Points, in no order, along strands that fork and pass close to each other.
Two points are linked if the straight distance between their rows is under 39.8. Some points are linked to none.
Madi: [ 18  -7 -18  -1   3  -5  23   2   6  -4  -8  -6 -17  -1  -6  -6  12  -4
   4 -23]
Lel: [ 19  -9  13  -4   1   0 -15  13   4   0  -7  20 -13 -11 -15   3  -7  -4
   7   1]
butob: [ 20  10   8  18  24  14  20   3 -12  12 -17 -13   7   0 -17  -5 -15  -1
  12  -3]
Kirit: [  1  19 -22 -26   7  -4   8 -10 -12  -9  21 -18   2  -7  13  -7  -1  12
  -7 -27]
luzud: [-12   5   4 -17   3 -20   7  -7  20  -9  12  24  15  14  -5  11  13   0
   1  -3]
taz: [-14 -13   7  31  -4  -5   7  -5  14   5  -1   7  19   6 -13   1   2  -4
   0  10]
tobid: [  1   1  28  -3   6  16  -5   3 -23 -12  15  -4  -6   1  14   7 -16  -1
 -15  22]
Pupu: [ 19  -4  28  21  31   9  -9  -6  -5   2 -10 -12  -6 -12 -13  -8 -16   7
   5   2]
Zati: [ -2  17  22  -8   7   1  -2  14 -25   4  12 -15   9   6  12  11 -16  10
   0   3]
lan: [-14 -11 -23   4   0 -16   3 -13  26  -7  -2  16  13  17  -2  -1  20  -3
  -1  -1]
zab: [  4  -2  26   0  25  12  -8  -5 -22 -13   5  -6   1   1  12  -2 -20  -5
  -7  17]
rosi: [-15 -12   8 -10 -16   0 -19  -1  -1  -4   4  17   6   5   5  -3   5  -6
  -3  30]
Tute: [ 13  15   4  -5 -10 -12  23  10 -10   3  14 -22  -5 -10   2  -3   0  11
   4 -29]
viv: [-18   1  22  13   6   0  11   3  -6  -2  23  -1  24   9  -1   3  -3   7
  -4  11]
Takel: [ 10 -16  -5 -10 -10  -1  -5  -6 -14  14  -3  26 -35   6  11   3  -8   4
  -8  18]
Balo: [-15   2  17  -7   0 -14   2  -3  12  -6  19  28  19  14  -9  15   1   1
   0   6]
furi: [ 13  18   5  -6   4 -12   5  21   2  -3  22  -1   1  -1 -20   2  12   8
  15 -27]
vem: [-10  -4   6  13 -15   0  14   4  -1   6 -11 -27  11   0  -1  -3  10  -3
   9   3]
vaf: [-13  -3 -20  32 -21   5  -7 -16  14  10 -19   0  17  -2  -3  -4   4  -7
  -2   6]
mesu: [-10   4  29   2  -3  11  -9   7 -12 -13  19  -4   8   5   3  17  -5  -7
  -5  24]
Sukif: [ 15   1  -2  14   2  11 -14   1   6  14 -23   8 -10 -14 -13  -4 -25   2
   1   1]
Fis: [ 22  -8  11  -8  -3   3  -9   7  -4  -2   3  30 -24  -5 -11   6  -9  -4
   1   8]
luv: [  8   3   5 -18   2  -7  -5  17   0  -4  -2  -8  -8  -8   2   5  -4   1
   9 -15]
tuv: [ 19  -1 -11   2   3  -5  21   9  12   4 -12   0  -8   1 -16   5  12  -5
  11 -26]
Zefan: [ -1 -12 -23 -17   4  -3   9  -4   5   2  -4  -4 -21   5  19  -4  10   2
 -11 -14]
Gan: [ 18  11  13   5  -2  -7  16  20   0   7   8  -7   4  -3 -27  -5  10   8
  20 -20]
godo: [ -7  -3 -25 -26  16   0   0  -8   3 -10  11  -2 -18  12  26  -1  13   5
 -18  -3]
zugub: [  5  11   2  -3   4   1  17  19 -13  15  -8 -16   4   5  -1   9 -10   4
   7  -8]
sulal: [-16  -3  -4  12  -3 -13  10  -7   7 -22  17 -23  18   4   2 -13  25   3
   2  -6]
vudo: [ -6   8  -4  29 -18   9 -26 -11   9  13 -25  -6   1 -15  -1 -10 -18   4
  -2   9]
lubov: [ -5  -1   8  21  -5  15  20  -3  -7  13 -19 -20  16   1  -5  -3  -1  -4
   5  12]
genab: [-15  -8   0  14 -12  -7  14   0  10  -6   0 -18  19   4   2  -5  20  -9
   5  -2]
nof: [-23  -9  16  20   2   1  23   2  -1   3  10  -1  23  11  -7  -1   0   6
  -4   8]
Far: [ 11  -2 -12   8   7   2   6  12  19   7 -11  16  -1  -3 -22   6  11  -8
   9 -22]
zudo: [-18  13  -6 -10  -1 -12  -6 -18   3 -22  37  -3  24  -6   5  -3  11   5
  -2  -7]
fogi: [  9  10 -13  18  -8   7  10  -3   6   9 -27 -27   4  -8  -4   8   6 -16
   9 -12]
lemuv: [  7  11  -9  22 -14  11 -18  -9  11  14 -26   3  -9 -16  -5  -9 -24   3
   0  -1]
Lik: [-17 -16 -25   1   1  -9 -10 -12  11  -5   0   8  -1  12  13  -6  23  -2
  -7   9]
vuvuk: [-20   1  -8 -27  -7  -6 -11 -19   5 -19  22  17   9   8  11  -6  19   1
 -11   7]
kevov: [  4  -5   9 -16  -7   9   1  -6 -18   8   2  21 -28  11  11   8  -8   3
 -17  24]
garu: [ -1  11 -11  -4  -4  -8  20  15 -10   9  -7 -25   9   8   8   6   5  -3
   8 -15]
nefum: [-23  -6  -5   0   5   7   3  -5  10  23 -12  15   8  17   4  14   7  -3
 -12  15]
sur: [-19   4  -9  -6   1  -6  -3  -3   2 -23  24 -22  14  -5  15 -11  12   7
  -4  -8]
ninun: [-14  -4   9  34   2  10 -22 -12   2   6 -10   2  19  -2  -4  -5 -11  -1
  -3  25]
lona: [  5 -17 -17  -3  -5  -4  15   4   5   9 -15  -3 -21  -1   9  -2   1  -1
  -6 -13]
fuvi: [-10  -1  -6  22 -11   8 -33  -8   4  11 -15   7   8  -8   2   1 -13  -4
  -2  21]
Davu: [ -9 -12 -19  16 -18   3  -2 -11   7  17 -24   2  -1  -2   5  -6  -2  -1
  -5   6]
bop: [ -5  10 -11 -36  -2   0   6  -4  -5  -2  12  -3  -6  -7  13  -2   1   7
  -9 -19]
pobi: [ -5   5  11 -27 -21  12   0  -7 -14  -7  10  16 -15   6   9   6  -1  -1
 -21  15]
Nisur: [ 18   4  -2  22  12  14 -20  -7   6  12 -12  25  -4 -14 -24 -11 -23   8
   3   1]
vegob: [ -2  -5 -19   3  10  -3  11   1   2 -16  -1 -30  -4  -1  14  -8  12   1
  -3  -8]
febu: [  0 -19 -15  -4 -15  -6 -13  -6  -9  18 -10  17 -24   3  15   4  -6   3
  -7  12]
zep: [ 20  13 -12  20 -18  17  17  -8   8   9 -28 -16  -8 -11 -13   0   0 -14
  13  -8]
sof: [ 11  -3  30  10  27   9  -8   0 -16  -3  -4 -12  -5  -8   1  -7 -19   4
  -2   9]
Lamol: [-13  12  25  10   8   0   2  13 -20   4  20 -21  20   7   7   4 -12  12
   0   7]
Difu: [-16   4  17  -5 -15  -1 -13   1   1 -18  23   0   9  -1   6  18   8  -8
  -6  12]
Divir: [  7  19  15  -6   2  -4   8  21 -17  10  10 -12   1   0   3  11 -18  13
   5 -10]
kimo: [-13   2  26   6   4 -11   5   0   6  -9  24  18  21   6  -6  16  -9   3
   0   9]
Mopen: [ 20   1  15   3  12  14 -18  -1 -14  -6 -14  10 -11  -5  -3   5 -23  -9
   1  25]
pali: [ -7 -19 -30   2  -2  -8 -17 -13   2  -4  -2   9 -14   7  24  -5  14  -2
  -5   9]
nidi: [-14 -12   3  39  -2   5  -3 -12   6  10  -5  12  14   2  -4  -7  -7   2
  -6  22]
rig: [ 22  13   7   2  -8 -14  19  10  -8   3   1 -27  -5  -3  -9  -5  12   6
  20 -20]
gik: [  3 -18 -20   3 -13  -4  -4  -4   2  17 -21  13 -20  -1  10  -4  -3   3
  -2  -2]
veso: [ 18   6  13   8  30   9  12  10  -5   7  -2   7   8   3 -23 -13 -13   5
  13  -7]
kedez: [ -8   1 -13   1  11 -24  13 -10  25 -13   1  11  16  14 -10   4  14  -5
   7 -11]
rumu: [-12 -10  14  -4  -4   6 -16   2  -4   1  -2   6  10   0   4  -5  -8  -4
   0  29]
gisi: [  2  -4 -21  12   3  -1   6   0  10  -5 -17 -28  -4  -3  10   0  11 -14
   4 -13]
kunip: [ 10   8   6  21   4  18  16  -5  -7  17 -22 -19   7  -4 -13  -2 -12  -5
   5   4]
pigu: [-18  -9  -2 -17 -21  -9 -17  -8   2 -10  12  14   5   8   7  -9  12  -6
  -4  20]
Gezi: [ 16  -1  20   9   8   0 -11  15  11   3  -3   5  -6 -15 -22   4  -1   0
  14  -9]
tova: [-20  -2   3  -5  -7  -6  -7   9   4  -6  11  -6  11   1  13  10   4  -7
  -4   2]
nimet: [ 19  -4  29  22  15   7 -14   5   8   6  -5  -2 -11 -18 -22  -2  -8   8
  12  -2]
diri: [ 13   9  -1 -18   8 -10   3  20   4  -4   9   2  -6  -5  -7   9   1   3
  10 -25]
Sulu: [-12   7 -19 -12  -1  -1  17   7  -4   3  -5 -20  12  15  13   6  17  -5
   4 -11]
pok: [ 14 -13 -18   0   4  -5  -5   4  16   8 -10  27 -17  -2 -13  -4  11  -2
   3 -19]
lif: [ 23  -2  13 -23 -10   6  -2   7 -12 -12   3  28 -29   4 -10  13  -4  -3
  -4   8]
luzi: [ -6  -6  11 -10   3  10  -7   9  -5   7 -13  -1   0  -5   3   1 -17  -3
  -1  13]
furem: [ 20 -13 -19 -12   9 -10 -10  -1  13  -5  -7  22 -27  -2   1  -5   7  -2
   1 -12]
zapus: [ -8  10   3 -34 -27  10  -5 -13 -15 -12  16   9  -5  -3  11   7   2  -2
 -15   6]
kizi: [  5  -5 -13 -33  -3  -1 -17  -3  -1   2 -14  14 -22   6   9  -1   5  -6
  -3   9]
gugev: [ 13   5 -16  -5  12  -9   8   6  -2 -17   5 -31  -4  -4   7 -14   8   4
   6 -17]
Laku: [ 15  17 -18 -15   3 -10  16   6  -8  -9  14 -17  -1  -4   5 -10   3  11
   3 -31]
bip: [-11  -6   4 -13  -6  -1  -1  11   0   5  -4  -8   0   0  11   8  -1  -3
  -1   0]
Tok: [ -8  12 -10 -38 -11   5  -3 -15  -9  -7  19   2  -4  -9  16   1   3   2
 -17  -9]
gido: [ 19  -3   9  11  27  14  -9   2   1   3  -4  23   4  -3 -27 -11 -13   1
   7   5]
Kiz: [-20   9 -14 -22   5  -9  -8 -17  11 -26  28   9  16   6   5  -9  16   3
  -8   1]

Follow the links from the first point to the second, and from the first to the third. Name the last point that the two ways share.
zep / rumu / lona: Laku
vaf / rig / tuv: gik
diri / genab / Lel: bip
kevov / furi / gisi: Laku
mesu / sur / furi: bip
luzud / fuvi / zugub: viv
Lik / garu / nidi: viv
Far / Takel / godo: lona

A fork is a point with three links, a tip a point with one. Leave the first point through the second and follow the links. Name the first fork or tip that comes.
lubov / kunip: viv
tova / Difu: lif
febu / Takel: Laku
Lel / Gezi: bip
